Points on a hilly landscape, in no order, each with its height.
A ball rolls from a point to the lowest of its 2 nearest points, and stops where none of them is lower. Distance is the straight distance between rows; heights are no part of it.
ror: [109 126 122 107 136  58  83 110 144 135 116 114 116 139 133 146 175 126
 145  58]  (h 0.88)
leri: [115 146 162 156  97  99 145 118 145 183 139 132 120 132 132 106 109 155
 168  80]  (h 2.80)
raz: [131  80 129 165 143 105 113 131  88  95 122  52 126 190 131 133 145  74
 133  84]  (h 1.06)
moba: [115 165  98 103  93  78 120  68 190 148  92 140 149 115 117  94 120 145
 101 117]  (h 6.34)
bepu: [127  61 162 122 153  69 125 146 131 102 123 102 142 162  84 117 107 108
 121 137]  (h 4.88)
dava: [ 81 120 142 215 124  92 149 180  73  90 154 116 105 177 105 104 109 130
 103 154]  (h 1.09)
nuz: [175  83 189 130 160  75 124  95 113 166  70 127 138 140  82 133 107 146
 156 117]  (h 5.30)
Vifoz: [128 165  82  80 104  97 182  97 138 118 139 143 154 112 143  87 149 168
 134 128]  (h 3.05)
gev: [131 100 139  76 206 172 141 157 147 130 125 146 132 107 125 182 151 106
 149 123]  (h 3.02)
Dizil: [ 58  77 135 136 105 101 126 121 162 177 124 104 118 111 117 126 117 124
 129 128]  (h 1.89)
kebe: [194 155 151  83  96 170 159 126 117 121 153 136 101  92 150 143 135 116
 152  56]  (h 3.87)
mitu: [156 160 121 124 103 200 114  91 183 150 104 171 127 128 120 142  88 107
 114 189]  (h 2.56)
pof: [131 178 104  93  96 181 154  42 154 180  98 137 179 129 155 110 118 177
 145 139]  (h 2.75)
ridis: [119 168 162 159  69 108 156 118 135 153 169 107 114 135 147 107 126 124
 164  40]  (h 3.09)
felo: [154 121 121  72 160 136 166 143 142 104 125 139 151 109 125 127 101 109
  98 171]  (h 4.07)
mirar: [102 107 120  79 173  61  95 134 158 100 133 106 124 152 131 171 145  99
 144 152]  (h 2.78)
zezib: [101 109  81  89 113 196 187 120 158 124 117 142 171  99 128 121 108 122
  79 183]  (h 4.20)
fezu: [157 138 140 127 138 104 141 139 172 134 129 150  89 152 133 168 112 101
 153 122]  (h 3.75)
mubu: [122  90 148 160 184  97 130 165  88  99 115  86 152 194 106 118 101 121
 114 189]  (h 1.04)
Mil: [100  99 117 144 128 201 116 144 138 135 109 158 157  95 110 131 124 122
  79 154]  (h 2.16)
Sosaz: [113 112  84  78 121 159  79  82 148 121 113 157 127  78 126 158 171 145
 134 158]  (h 5.57)
did: [ 86 106 105 133 148 104 111 130 184 121  99 151 136 137 105 149 111  80
  91 138]  (h 2.08)
Mezag: [124 140 129  71 172 100 150 125 124 129 118 138 178 106 104  91 147 158
 132 114]  (h 6.21)
mubuk: [140 151 132 121  85 233 171 104 130 182 137  96 150 120 167 118  98 145
 142 150]  (h 2.55)
rofel: [ 60 117 116 148 122  84 131 146 145 122 141 123 119 137 130 105 106 121
 110 177]  (h 2.10)
Gireb: [ 61 110 139 110 114  66 145 124 168 165 159 108 114 124 129 116 108 138
 174 152]  (h 2.17)
suto: [ 80 131 140 166  75 149 164 143 138 153 184  96 114 134 153 111 118 116
 148  78]  (h 3.34)
sela: [124 134 119 103  86 153 172 172  94  75 195 144  86  91 138 114 141 123
 132 103]  (h 3.98)
Lub: [175  88 158 182 100 119 149  89 106 137 111  98  75 148 118 150 117  74
 164  61]  (h 2.19)
veke: [145 160 135 162 124 189 132 140 117 149 135 107 155 127 146 126 133 122
 116  81]  (h 2.38)
Vika: [116 136 133 175 150 135 144 174  94 116 164 101 145 156 141 107 129 136
 138 108]  (h 3.59)
kat: [137 158 162 168 132 114 134 127 117 170 124 158 165 120 104  89 122 182
 141 119]  (h 3.15)
nuvod: [150 136 175 126 157 113 143 118 111 174 125 135 169 121 117 108  96 171
 159 147]  (h 3.03)
kikim: [115 118  80 113  62 187 156 100 137 121 113 146 146 104 136 110 116 140
  76 182]  (h 4.18)
vop: [188  82 160 173 135 124 107 122  71 111 138 138  98 136 104 137 123 144
 159 143]  (h 2.57)
zur: [117 148  61  48 121 110 122 113 155  76 127 141 109 115 156 151 168 111
 122 128]  (h 4.60)
ludev: [176 135 121  80 125  67 110  99 169 130 105  90 100 165 151 151 100  85
 123 124]  (h 3.01)
gon: [142  99  83  82  77 144 153  97 118  91 136 145 127  82 132 119 132 154
 102 169]  (h 4.15)
nipi: [167 125 130 114 129 117 150 158 150 106 144 142  74 168 135 152 107  68
 118  95]  (h 3.89)
dob: [ 96 117 134  96 149  86 136 191  91  59 136  70 143 176 107  99 121 127
 114 163]  (h 1.85)
dap: [141 175 109  98 162  74 139 135 164 123 115  95 159 176 147 113  98  98
 109 142]  (h 3.40)
lozit: [144 172 135  93 114 175 149  99 143 160 124 175 129  71 130 128 160 182
 169 108]  (h 3.26)
Nepuf: [168 193 116  81 104 201 151  67 174 155 103 164 144 131 147 144 101 128
 139 166]  (h 2.63)
nupuz: [110 115 118 124 135 136  98 150 121 118 152 120 113 131 148 139 163 138
 138 137]  (h 4.38)
Bakov: [105  87 130 117 131  81  65 137 103  93 120 161 111 107  78 127 181 140
  91 117]  (h 3.31)
rane: [128 178  96 122 121 139 108 152 130 104 123 164 102 144 138 150 185 114
 111  59]  (h 4.30)
tidu: [135 121 145  89 191 114 155 175 121 100 153  74 152 170 147 120 105 115
 144 174]  (h 2.05)
Redaz: [154 164 134 166 154 220 149 167 125 148 142 148 159 136 153 127 121 137
 128 121]  (h 2.31)
vafeb: [156 166 102  91 139  99 102 109  88 122 128  60 160 142 161  97 165 132
 122  73]  (h 3.76)
Vit: [ 81 133  73  85 138 131 151 133 152  84 148 137 122 104 156 161 119 106
 131 216]  (h 2.69)
rez: [123  88 133 145 142 136 125 130  98 126 131  63 157 145 140 125 139  93
 112  81]  (h 1.52)
sezo: [129 132 124 142 141 164 144 154 135 152 172  77 107 154 178 170 120 107
 156 133]  (h 4.53)
Zaket: [ 94 144 108  88 157 203 165 129 174 150 101 140 187 104 129 127 137 113
 100 107]  (h 4.24)
beb: [189 142 145  43 115 142 191 134 115 105 159 122 108  98 146 114 114 130
 153  96]  (h 3.77)
zenal: [118 104 130 151  77 150 176 172 113 111 198 107  89 122 149 114  80 107
 122 167]  (h 0.98)
vunun: [139 147 169  90 113 159 175 120 121 172 147 148 134  76 137 113 124 180
 179 103]  (h 3.35)
bedan: [121 106 108  94  94  60  98 123  98  86 118  99 119 131 117 105 126 142
  86 177]  (h 4.47)
rudoz: [ 61 123  72  80 116  93 166 108 160  90 126 145 142 100 132 131 115 119
 113 224]  (h 2.54)
debub: [145 172 142 153 148  99 134 147 130 139 158 139 115 155 144 121 140 150
 165  90]  (h 3.78)
gona: [141 118 152  84 111 141 154 128  97 132 179 137 116  82 131 110 139 167
 168 120]  (h 3.46)
sev: [114 116 132 133 192  74  95 137 121  97 131 105 133 163 127 141 138 120
 151 171]  (h 2.45)
zit: [ 82  72 164 112 133  83 170 165 132 105 144 123 152 136  70  85  99 117
 117 130]  (h 4.96)
lagap: [136 142 124 121 118 125 149 140  60  88 142 111 169 112 121  67 119 145
  85 131]  (h 2.83)
ligek: [121  66 113 193 158 102  92 106 107 143 104  87 115 172 126 154 159 104
 147 148]  (h 0.94)
fodo: [119  55 149 142 131 110  89 120 116 125 121 181 112  87  68 133 165 149
 128 106]  (h 3.27)
resa: [ 80 125 131 185  93  97 126 176  79  93 166 112  80 153 137 125 106 137
 110 192]  (h 1.47)
ziva: [163 100 144  95 197 134 113 132 123 124 137  96 126 145 150 176 115 114
 156 193]  (h 2.37)
vip: [154 161 107 132 101 175  89 108  82 113 124 136 142 100 138 104 169 166
 105 102]  (h 3.08)
rupar: [ 93 157  91 145  78 100 102 149 120  90 154 102  79 154 156 135 161 108
  98  83]  (h 2.90)
nev: [124 136 120 158  97 214 148 133 108 166 163 105 148 106 164 119 115 152
 143 175]  (h 2.59)
Nol: [165 138 112  87 143  53  99 128 149  93 116 106  89 179 127 152 135  84
 120  92]  (h 3.39)
turun: [108 170  84 163 135 125  80 141 124 123 122  88 138 167 168 124 153 123
 110 141]  (h 4.12)
vono: [ 82  67 140 116 128  66 102 144 124 108 146  92 110 151 105 121 135 126
 138 133]  (h 4.77)
kal: [113 115 163 172 186 187 133 128 129 191  79 144 177 132 130 162 139 153
 156 117]  (h 1.97)
zumiv: [135  97 170 179 196 147 184 143 108 148 126 136 116 153 125 143 139 120
 209 118]  (h 1.66)
zanol: [159  90 167 199 159 140 154 118 123 156 127 162  89 142 113 162 110 120
 199 175]  (h 2.89)
Zalag: [134 107 100  89  84 154 145 142  97  87 156 147  91  80 128 114 129 121
 107 151]  (h 4.08)
Kepud: [ 65 123 112 140 136 152 147 184  84 118 186 100 135 113 173 114 167 151
 155 150]  (h 1.12)
Kon: [ 68 103 107  86 162 101 101 130 182  99 110 169 127 100 101 172 133  92
 109 161]  (h 2.26)
Zofip: [143 185 111 112 174 108 112 169  64  89 130 105 151 162 150 117 160 149
 115 142]  (h 4.35)
muvu: [148 132 176 159 126 164 122 116  73 177 148 121 169  78 122 105 130 194
 157 104]  (h 2.85)
Moge: [112 113 136 138 126 161 179 163 128 146 174  63 134 155 167 128  94  84
 120 123]  (h 4.59)
dibez: [ 99  96  89 132  53 107 103 112 167 140 145  75  82 138 142 125 109  91
 105 104]  (h 1.93)
Tuk: [ 98 126 129 128 146 154 134 146 130 162 168 103 110 116 164 157 162 146
 185 128]  (h 4.46)
Bol: [101 134 117 158  76  92 111 161  81  79 158 125  58 134 125 120 124 119
  94 138]  (h 1.99)
pozig: [118 102 116 246 141  83 120 121 117 142  78 155 127 156  86  98 114 122
 111 151]  (h 5.82)
miko: [183 119 131 112 110 176 112 118  72 127 130 110 146  90 137 113 135 144
 110 124]  (h 2.99)
kag: [ 98 126 113 221 144  69 100  98 153 162  88 148 130 168 111 121 132 120
 145 134]  (h 5.88)
tos: [100 123 132  68 187 107 179 164 170 107 160 104 153 154 131 122  95 103
 140 164]  (h 1.88)
bom: [121 172  83 139  88 143 114 106 184 141  97 141 117 145 130 116 128 102
  86 119]  (h 2.06)
zogo: [173 127 158 116 124  54 128 109 143 121 107 135 125 148  86 101 100 124
 123  90]  (h 6.46)
Vun: [ 81 133 109 182 143  93 122 166 124 106 149 107 102 170 152 141 106 109
 126 192]  (h 1.82)
fiv: [145 131 131 133 132  87 116 147 131  95 109 183 105 149  88 124 139 105
 105  76]  (h 4.94)
ridaf: [124 166 128 123 117 137 165 186 107  68 176 156 101 110 135 112 155 118
 128  61]  (h 3.81)
tomot: [125 100 113 102 152 137  81 140 100 113 147 122 109 105 146 155 162 140
 150 196]  (h 4.28)
tad: [111 168  73 115 146 119  99 129 104 108 105  95 151 136 165 115 155 144
  96 173]  (h 4.25)
kela: [156  99 155  93 181 136 145 120 157 158  65 112 153 148 127 183 115  92
 123  84]  (h 4.37)
taze: [145 153 106  97 200  82 118 137 166  90 104 132 152 161 123 151 119  83
 100 145]  (h 3.19)
Poz: [153 123 166  68 158 140 143 117 174 145  93 190 127  87  90 158 114 127
 123 118]  (h 2.87)
kip: [171 120 146 156  82 188 156 177  89  95 187 115  87 116 148 134  90 102
 115 141]  (h 1.31)
zolo: [ 94 169 107 121  82 186 145 105 191 153 153 146 102 124 153 134 129 124
 150 149]  (h 2.95)
pumig: [177 143 143 113 149 162 190 173 158 116 158 125  96 158 154 142  84  79
 131  85]  (h 3.88)
fusal: [192 138 130 146  60 207 143 136  96  90 153 127 101 101 148 124  98  98
  77 121]  (h 1.53)
peza: [163 190 127 125 147 126 123 144 102 127 167 131 120 144 165 118 144 157
 173 147]  (h 3.49)
tuz: [120  89 138 165 102 171 105 121 167 138 122 191  91 103  93 160 109 122
 119 171]  (h 3.18)
kemon: [115  51 172 164 152 145 141 108 103 157  74 116 176 102  87 129 147 119
 134  42]  (h 5.47)
Ribu: [125 142 106 118 115 171 177 124  80 118 156 104 179  92 159  83 146 156
 127 116]  (h 3.55)
Zoru: [ 67 125  99 109 171 156 141 156 106 122 171 100 146 110 173 131 158 154
 169 190]  (h 0.85)
Sikif: [109 147 133 169 132  61  81  89 155 148 109 143 148 137 101 119 131 145
 134 160]  (h 5.97)
gem: [125 172  74  87 131 123 107 137 176  80 116 159  90 123 149 156 167  99
 110  91]  (h 4.49)
Gof: [123 153 109 166 132 144  82 101 174 162  84 139 156 157 128 133 138 118
 103 117]  (h 2.28)
gul: [127 157 128 149  90 222 132 109 142 177 138 100 144 146 150 132 106 113
 120 117]  (h 2.47)
kobi: [137 109 153  56 180 156 158 147 146 120 128 183 136  85 103 148 147 131
 139 127]  (h 2.93)
rab: [116 160  94 105 140 109 125 141 106  88 113 150 138 116 124 114 146 151
  87 165]  (h 4.34)
nuve: [ 80 130  97  65 135  97 189 165 154  80 160 127 123 135 140 117 112 100
 129 167]  (h 1.57)
tar: [149 144 125 113  30 130 119  92 135  99 148 100 102  97 152 115 137 100
  98  51]  (h 6.62)
Zok: [113 121 113  95 124 140 178 132 144 145 140  81 147 124 150 115 107  95
 120  95]  (h 4.64)
fizad: [144 166 126 146  90 157 141 119 155 152 101 167 150 135  99  89 104 131
  74  92]  (h 4.09)
rede: [115 162 129 143 105 116 154 160 172 119 165 204  78 121 113 118 117 124
 133 115]  (h 3.43)
Bofof: [168 162 178 114 176  77 152 115 145 159 122 147 153 147 109 124  79 160
 170 162]  (h 2.88)
mavon: [107 108 140 174  92  74 106 161  59  49 143 124  70 157 101 122 148 121
 102 106]  (h 2.53)
luki: [160 128 124 125 167 141 121 119 170 134  98 150 147 144 121 165  86  89
 105 162]  (h 2.72)
Volom: [130 127 131 154 115 228 115 116 119 145 113 160 169  98 109 119 140 139
  85 113]  (h 2.21)
rebet: [155 135 141  63 117 106 150 136 107  98 165 113 119 113 129  91 141 146
 149  97]  (h 3.64)
bakeg: [120 179 102  62 131  56 174 107 167 109 140 147 144 117 128  91 124 138
 148 143]  (h 2.98)
Vek: [181 171 131 123 135 186 130 121 176 151 113 166  99 152 136 172 117 104
 139  78]  (h 4.03)
lun: [ 86  72 156 140 142 163 109 117 116 168  97 135 149  96  96 159 174 137
 137  48]  (h 5.50)
Fir: [121 154 113 219 109 116  88 131 121 115 127 168  68 155 131 146 163 130
 142 112]  (h 4.23)
pomes: [ 92  93 109  70 144 183 175 131 169 137 116 134 157  92 127 138 123 115
 113 145]  (h 4.22)
rozu: [116 169 123 149 176 123 145 169  90 111 126 138 187 136 117  74 128 164
  94 145]  (h 3.36)
lilo: [186 144 144 138 127 172 115  93 172 164 105 149 120 146 131 173  69 106
 135 173]  (h 2.62)
sog: [179 159 145 123 155 160 187 153 155 147 134 124 145 165 158 128  62  93
 115 128]  (h 3.95)
Ruma: [ 99 128 100 157 126 183 133 152  89 148 139  78 160 123 166 112 134 141
 105 181]  (h 2.68)
dop: [135 161 107 102 148  74 103 127 155  86 106 188 113 122  99 125 152 125
 102 117]  (h 4.79)
Navo: [118 141 120 171 109 137 122 143 169 130 151 195  92 122 123 147 114 131
 132 171]  (h 3.28)
sisi: [ 62 151  78 118 111  95 128 116 150 113 134 132 143 113 134 111 132 141
 115 187]  (h 2.33)
bofad: [ 84 104 139 158 142 140 118 144 106 153 139 114 153 115 125 122 170 163
 138  85]  (h 2.61)
rakag: [135 140 168 135 133 159  98  78 135 200  57 113 150 141 157 173 125 169
 168 102]  (h 2.24)
lamu: [157  77 160 195 134 132 108 124  91 141 148 125  88 138 121 152 115 142
 176 202]  (h 2.77)
tomuf: [172 145 148 135  61 109 123  90 160 130 127 124 102 126 122 114 115  98
 108  32]  (h 6.57)
luta: [165 112 134 184 146 104 109 137 118  93  92 176 103 147  89 130 132 117
  99 114]  (h 5.03)
sile: [153 138 151 162 148 147 118 116 149 149 150 160 102 134 128 172 106 138
 185 187]  (h 3.04)
lupo: [196 123 169 141 167  93 119 138  94 109 109 179 140 131  74 111 119 144
 120 144]  (h 5.15)
Tovuk: [123 106 160 121  93 195 136 104 171 171 117 171 110  99 108 153  94 139
 129 159]  (h 3.11)
zota: [153 131 125 114 178 129  84 127 118  91 131 162 122 113 135 171 127 131
 141 212]  (h 4.19)
pizov: [152 100 179 165 145 125 141 107  98 158  84 141 139 118  95 127 135 137
 144  52]  (h 5.43)
lodap: [ 80  72 121 147 157 159 110 139 143 152 117 120 150 107 116 154 136 120
 107 154]  (h 2.11)
bal: [131  97 141 155 164 132 109 146  92 106 137 136 120 135 120 148 183 125
 145  59]  (h 2.20)
Mik: [120 138 116 160 158  72  95 124 129 125 136 102 131 159 144 140 107 126
 148 213]  (h 2.13)
belo: [ 96  95 147 129 123  84 159 147 145 136 117 108 157 129  94  87 107 109
 100  76]  (h 5.02)
lelez: [164 155 121 127 127 177 180 159  96  93 125 127 174 112 125  77  83 122
  54 120]  (h 4.02)
Neli: [175 154 154 133 107 179 142 116 140 152 129 143  96 116 137 163 114 124
 153  62]  (h 3.97)
viv: [155 135  96  83  76 148 120 132 107  92 177 106  69 105 171 143 170 134
 154 112]  (h 4.83)
mavim: [113 145 114 133 186 163 141 143 164 152  94 141 194 138 125 129 130 113
  91  87]  (h 4.26)
kelef: [154 105 137 115 127  65  73 110 123 123 108 122 110 125 109 136 153 140
 133 107]  (h 1.84)
Kug: [121 129 148 146 123 151 115 147  75 139 173 118 148  89 135 100 166 180
 154 100]  (h 2.74)
gifa: [118 169 133 194 123 110 108 109 132 154 145 156  96 147 143 138 159 162
 171 106]  (h 4.01)
vizez: [128 154  79  60  98 109 131 139 121  68 154 107  83 131 173 132 161 110
 123 115]  (h 4.76)
Nolis: [115 141 151  93 149 104  92  83 179 173  84 136 127 118 143 190 135 142
 181 121]  (h 2.65)
rela: [125  96 134 206 165  97 131  96 111 176  96  89 117 171 135 134 135 116
 185 141]  (h 1.42)
pape: [154 164 127 161  88 176 165 146 112 119 136 162 152 106 116  80  86 118
  71  91]  (h 4.06)
bez: [148 125 122 123  79  61  88 110  99 111 103 125 123 119  88  81 108 142
  65 140]  (h 4.32)
susu: [174 133 145 154 170 114 116 159  86  79 102 167 129 152  96 126 116 132
  76 160]  (h 5.09)
bonu: [104 165 120 124 141  70  87  97 168 143 120 170 135 108 110 133 150 152
 153 129]  (h 6.06)
Togi: [138 107 127  86 161 159 147 165 113 125 167  83 124 143 170 148 109 117
 161 192]  (h 2.23)
ful: [129 141 103  75 139  62  73 103 146  80 102 174 122 104 100 145 144 129
 104 165]  (h 4.65)
Fepop: [158  92 165 191 115 109 141  90 102 176  93  88 108 161 131 136 111 102
 183 106]  (h 1.80)
pefib: [129 158  94  95  87 225 152  71 156 153 113 148 154 128 150 131 131 139
 123 159]  (h 2.70)
dur: [131  90 118 178 123  98 106 138 110 114 135  93 101 166 139 143 130 104
 124 120]  (h 0.31)
Kalo: [106  69 143 210 131  89 148 135 100 121 122 102 119 174  86  83 115 109
 150 136]  (h 1.10)
Lema: [132 116 165 151 162 204  94  93 141 193  66 125 153 147 138 184 140 152
 172 133]  (h 2.09)
Dedor: [141 147 174  69 179  91 161 114 155 164 121 116 146 121 140 151  96 139
 183 169]  (h 2.67)
lem: [121 129 102 119 139 122 123 151 142 102 112 124 137 130 126 120 114  92
  67 127]  (h 1.90)
feko: [123 157  91  76  72 129 170  67 160 158 106 130 152 114 150  97 129 166
 142 118]  (h 2.86)
gaf: [143 181 113 159 142 159 110 135 166 131 115 171 105 161 135 157 159 106
 127  55]  (h 4.16)
dun: [126 136  96  74 167  69  98 103 175 106 107 119 133 144 130 160 120  81
 117 169]  (h 3.00)
Kipe: [165 112 120 146  97  76  97  96 149 140 117  93  87 166 134 139  94  98
 114 136]  (h 2.71)
molok: [125  91 174 126 107 192 103 105 121 173 103 146 137  82 109 162 152 155
 144  82]  (h 5.52)
dez: [118 104 179 179 205 147 172 126 116 191  91 128 158 140 137 152 133 133
 194 125]  (h 1.86)
gufu: [111  81 139 148  90 153 149 150 140 150 169 129  99 115 127 128  77 108
 119 187]  (h 1.22)
fot: [ 91 101 144 189 172 123 143 149 102 133 132 124 138 143 117 125 176 124
 166  74]  (h 2.44)
bavo: [120 107  92 100 110 120  68  81 121 132 116 126 130  92 130 132 161 163
 123 188]  (h 5.61)
tazu: [150 109 117 168  99  98  81  98 120 139 102 135 128 132  91 113 125 143
  85 123]  (h 4.21)
pilu: [142 180 120  94 169 148 117 132 120 123 147 157 142 110 147 132 171 163
 173 142]  (h 3.30)
piro: [164 150 127 180  97 146  84 101 131 161  90 150 154 128 102  97 106 141
  72 116]  (h 4.14)
tes: [166 150  96 131  48 149 155 100 139 139 136 111 118 125 145  96  68 112
  79 153]  (h 1.58)
davib: [ 78 120 115 134  86 169 152 134 136 168 166  94 140 101 161 117 133 133
 144 108]  (h 3.44)
gab: [110  82 145 175 131  85 148 166  83  95 141  83 130 188 104  98  90 117
 118 158]  (h 0.68)
zepe: [132 131 130 119 203 146 135 148 157 152  87 131 158 150 129 161 150 100
 127  69]  (h 4.31)
Buk: [155  89 196 127 120  91 143  91 120 171  78 140 144 109  89 121 100 163
 152  63]  (h 5.38)
Suda: [187 125 140 162 129 201  99 121  72 142 109  89 187 110 134 109 121 140
  91 103]  (h 2.94)
zisu: [120 152 108 173  97 186 114 144  72 117 138  93 138 124 158 112 134 131
  82 134]  (h 2.76)
pagu: [103  90 136 118 194  81 120 180  94  69 103  91 161 182  87 118 136 120
 114 161]  (h 1.43)
maru: [121 112 125 214 141 101  87 116 123 110  94 175 120 152  86 139 113 124
  96 193]  (h 5.79)
fogak: [109 146 147 142  86 199 143 109 168 189 143 160 115 111 125 120 111 148
 137 131]  (h 3.07)
Fif: [145 176  90 155  81 137 125 132 157 120 123 140 101 146 146 120  84 104
  74 160]  (h 1.81)
vibo: [161 133 166 177 148 195 119 115  83 184 109 108 187 113 121 118 125 176
 132 113]  (h 2.91)
nutog: [168 146 134 198  65 177 111 136 107 105 155 155  79 116 129 134 125 122
 119  84]  (h 6.70)
neril: [115 131 166 140 126 135  83  64 171 186  58 152 116 143 139 189 134 152
 191 110]  (h 2.51)
kis: [114  93 131 123  99  84  75 147  58  64 123 133  75 128  97 140 157 131
  84 127]  (h 2.97)
fubon: [124  73 155 191 166 112 172 154 104 136 134 102 126 162 109 124 122 102
 167 131]  (h 1.41)
Naf: [158 167  93 104 127 157 139 126  95 118 125  80 181 115 165  94 144 137
 110  95]  (h 3.63)
Dol: [112 121 159  63 127  90 139  96 172 180  82 117 131 110 141 155 107 142
 164 111]  (h 2.36)
Razot: [125 144 127 167 139 229 138 152  94 151 133 146 173 101 137 106 138 157
 102 141]  (h 2.25)
Fut: [127 142 153 110 126  86 160 184  98  58 142  79 152 179  90  68  92 121
 113 130]  (h 2.27)
Rorin: [130 146 123  75 201 140 107 133 142 121 123 146 144 101 140 172 185 140
 159 124]  (h 3.12)
Pob: [109 143 122  73 151 100 135 101 157 159  94 128 166 111 115 108 138 134
 124  73]  (h 6.24)
Bopa: [102 176  91 118 126  84  87 116 111  69  96 181 122  99 107 119 154 147
  89 179]  (h 4.50)
lur: [111  71 167 147 138 107 101  95 149 169  84 180 111  96  75 156 160 154
 163 106]  (h 3.06)
maz: [128 154 126  97 144  86 105 112 120 139 116 153 161  92 113  98 161 179
 154 138]  (h 6.15)
zon: [ 86 172  94 131  87 135 140 158 129 109 174 141  84 113 164 120 158 138
 131 117]  (h 1.87)
kob: [123 127  85 122  69  75  81 109 135 118 137  80  94 153 149 128 120 103
  97 148]  (h 2.32)
Dupu: [133 140 122 150 132 113  89 119 122 134 128 107 119 138 142 146 179 128
 141  43]  (h 1.74)
vesuf: [103  83 131  90 127 116  98 132 110 133 158  77 121 110 141 132 170 141
 155 102]  (h 4.48)
bodo: [ 58 124  94  74 139 118 160 155 130  99 174 107 135 115 153 120 148 138
 154 174]  (h 1.18)
kuniv: [142 173 123 175 172 120 138 150 102 134 130 115 178 168 138  95 127 144
 116 112]  (h 3.47)
Toba: [185  86 163 153 119  90  82 100  94 135 117 142 116 116  89 132 146 161
 142 121]  (h 2.30)
Ripes: [ 93 112 113  92 135 101 129 130 166 119 130 171 134  86 102 126 127 127
 115 150]  (h 2.43)
lobi: [ 49 156 102 146 130 166 152 171 139 128 175 134 127 124 167 120 167 138
 143 120]  (h 1.44)
kelam: [177 125 135  90 153 151 115 138 129 114 122 163 131 104 121 146 128 134
 118 177]  (h 4.13)
topat: [152 111 120 119  85 126  69 109  94 115 164  97  78 105 151 148 168 149
 150 119]  (h 4.70)
dizo: [ 90 158  81 109 121 162 139 122 164 118 150 135 124 122 168 151 134 119
 143 184]  (h 2.81)
zona: [102  56 143 164  81 123 131 124 135 162 166  77  87 132 135 133  78 106
 130 178]  (h 1.38)
Rire: [ 76  44 146 139 140 143 123 128 124 169 117  88 150 107 102 137 115 125
 124 122]  (h 2.03)
Zun: [107  91 124  32 131 112 147  91 166 152  97 111 148  89 135 151 129 127
 139 137]  (h 2.18)
Rino: [147 119 114 120  61 155 161 116 143 134 165 128  93 110 133 113  70 120
 102 188]  (h 1.40)
suz: [191  93 174 141 194 105 144 126  98 125 101 140 149 157  86 115 102 141
 148 133]  (h 5.21)
Ruto: [148 178 118 125 116 166  86  71 187 156  86 174 132 148 118 150 118 115
 118 138]  (h 2.46)
nug: [155 141 132 142  25 174 108 115 118 110 159 128  70  95 140 129 128 107
 118  83]  (h 6.67)
Kibaz: [151 153 146  93 102  87 156 154  82  72 145  95 171 140  96  51 102 143
 105 100]  (h 2.64)
Genug: [128 101 120 186 161  80  59 116 100 109 101 153 109 153 104 156 144 140
 133 197]  (h 5.73)
nugo: [150 147 132  95  99  54 123  93 150 147 100 137 128 110  99  85 119 152
 112  93]  (h 6.39)
fifo: [ 79 151 107 152 107 111 137 185 125  90 183 122  64 151 163 141 143 112
 136 107]  (h 2.35)
Mek: [157 124 112  95 159 182 158 164 101 107 122 140 166 105 123 116 109 122
  79 146]  (h 4.05)
Zini: [150 166  93 135 118 136  79 127  88 112 135  69 132 149 168 126 173 119
 112  95]  (h 3.96)
bogeg: [103 158 123  91 135  72 157 124 181 105 137 189 129 103 102 102 105 140
 131 158]  (h 2.66)
bev: [ 85 109  97 111  89 182 176 137 101 122 163 102 148  84 161  98 139 147
 135 145]  (h 3.50)
tuga: [194 149 141 139 101  86 124  98 142 142  95 139 127 138 100 110 101 115
  98  47]  (h 6.52)
Gukat: [ 85  79 133  70 100 111 128 107 162 160 121 107 121  93 118 132 117 116
 125 141]  (h 2.04)
fov: [118 158 116 103 117 150 148 154 153 105 155 187  98 102 118 126 149 127
 131  76]  (h 3.61)
fuf: [ 88 131 160 147  92  74 138 100 173 193 141 138 104 122 130 122  93 165
 176 134]  (h 2.49)
govef: [134 168 119 103 110 177 114 100 120 149 118 163 145  97 127 114 180 170
 134  76]  (h 3.17)
Nifut: [143  96 159 123 172 141 135 129 165 152  81 172 146 123  91 155 103 105
 115 129]  (h 2.79)
vut: [130 104 160 151 166 129 185 175  96 108 152  77 166 173 138 110 112 102
 125  88]  (h 3.70)
gav: [111 155 133 170 154 125 131 144 106 144 110 162 194 110  98  83 146 165
  96  94]  (h 3.29)
Gez: [137 159 112 146 104 151 134 145  45 103 146 111 140 111 153  95 143 162
  93 159]  (h 2.84)
gelap: [112 116 118 152 129 107  53 113 112 125 114 140 126 115 117 144 149 158
 125 194]  (h 5.66)
zuro: [147 119 152 144 168 139 189 177 132 108 153 120 126 169 129 130 108  75
 131  84]  (h 3.80)
tevav: [ 98  87 137  95 118  57  78 122 103  98 149 114 104 121 106 113 145 148
 141 183]  (h 4.62)
luni: [144 113 156  63 174 131 132 112 141 158 124  99 127 115 158 178 112 131
 187 183]  (h 2.50)
fotuk: [ 93 164 116  92 120  93 109  77 198 173  73 122 159 124 125 118 134 134
 130  82]  (h 6.28)
nit: [109  96 127 160  63 100 120 122 140 138 152 104  88 126 130 125 103 122
 114 139]  (h 1.62)
veb: [108  86 165 166 126 138 111  72 147 185  53 169 102 133  98 176 143 131
 177  97]  (h 2.82)
folet: [129  87 122  97  97  89  78 127  76  93 152  58 102 125 150 139 158 119
 137 114]  (h 4.57)
Mene: [165 159 119  95 134  74 122 151 119  83 143  99 101 183 143 124 121  99
 123 124]  (h 3.79)
tetim: [178 162 123 124 132 179 178 139 127 131 135 108 165 140 145 101  89 100
  81 102]  (h 3.99)
tama: [144 104 128 133 123 131 128 159 103  93 124  92 144 132 123 117 125  79
  76  82]  (h 1.71)
nuko: [158 117 150 126 112 114 142 138 152 122 148 163  86 115 106 134 103 122
 134 122]  (h 3.62)
goseb: [116 104 138 106 105 192  73  98 147 150 112 161 114  92 115 162 156 144
 130 128]  (h 5.54)
zomup: [159 175 114  92 158  83 103 160  80  64 147 115 101 171 153 132 157 132
 145 134]  (h 4.11)

For each start below, name the point where the ball stops.
nugo -> Dizil
pilu -> zenal
viv -> Zoru
bavo -> Dizil
Neli -> ror
Tuk -> Zoru
Vifoz -> zenal
kela -> zenal
zit -> Zoru
dop -> Dizil
Gez -> Dizil
belo -> Zoru

Write out the way that a ball takes from each point below.
gifa -> debub peza pilu Rorin gev kobi Poz Nifut luki lilo mitu Ruto Gof bom Fif tes Rino gufu zenal
Moge -> sezo Tuk nupuz tomot zota kelam felo Mek lelez tetim sog pumig zuro vut Vika kuniv rozu gav kat nuvod Bofof Dedor luni ziva Togi tidu tos nuve bodo Zoru
zur -> gem rane gaf Vek Neli kebe beb rebet gona vunun lozit govef vip miko Suda vibo muvu Kug bofad fot bal Dupu ror
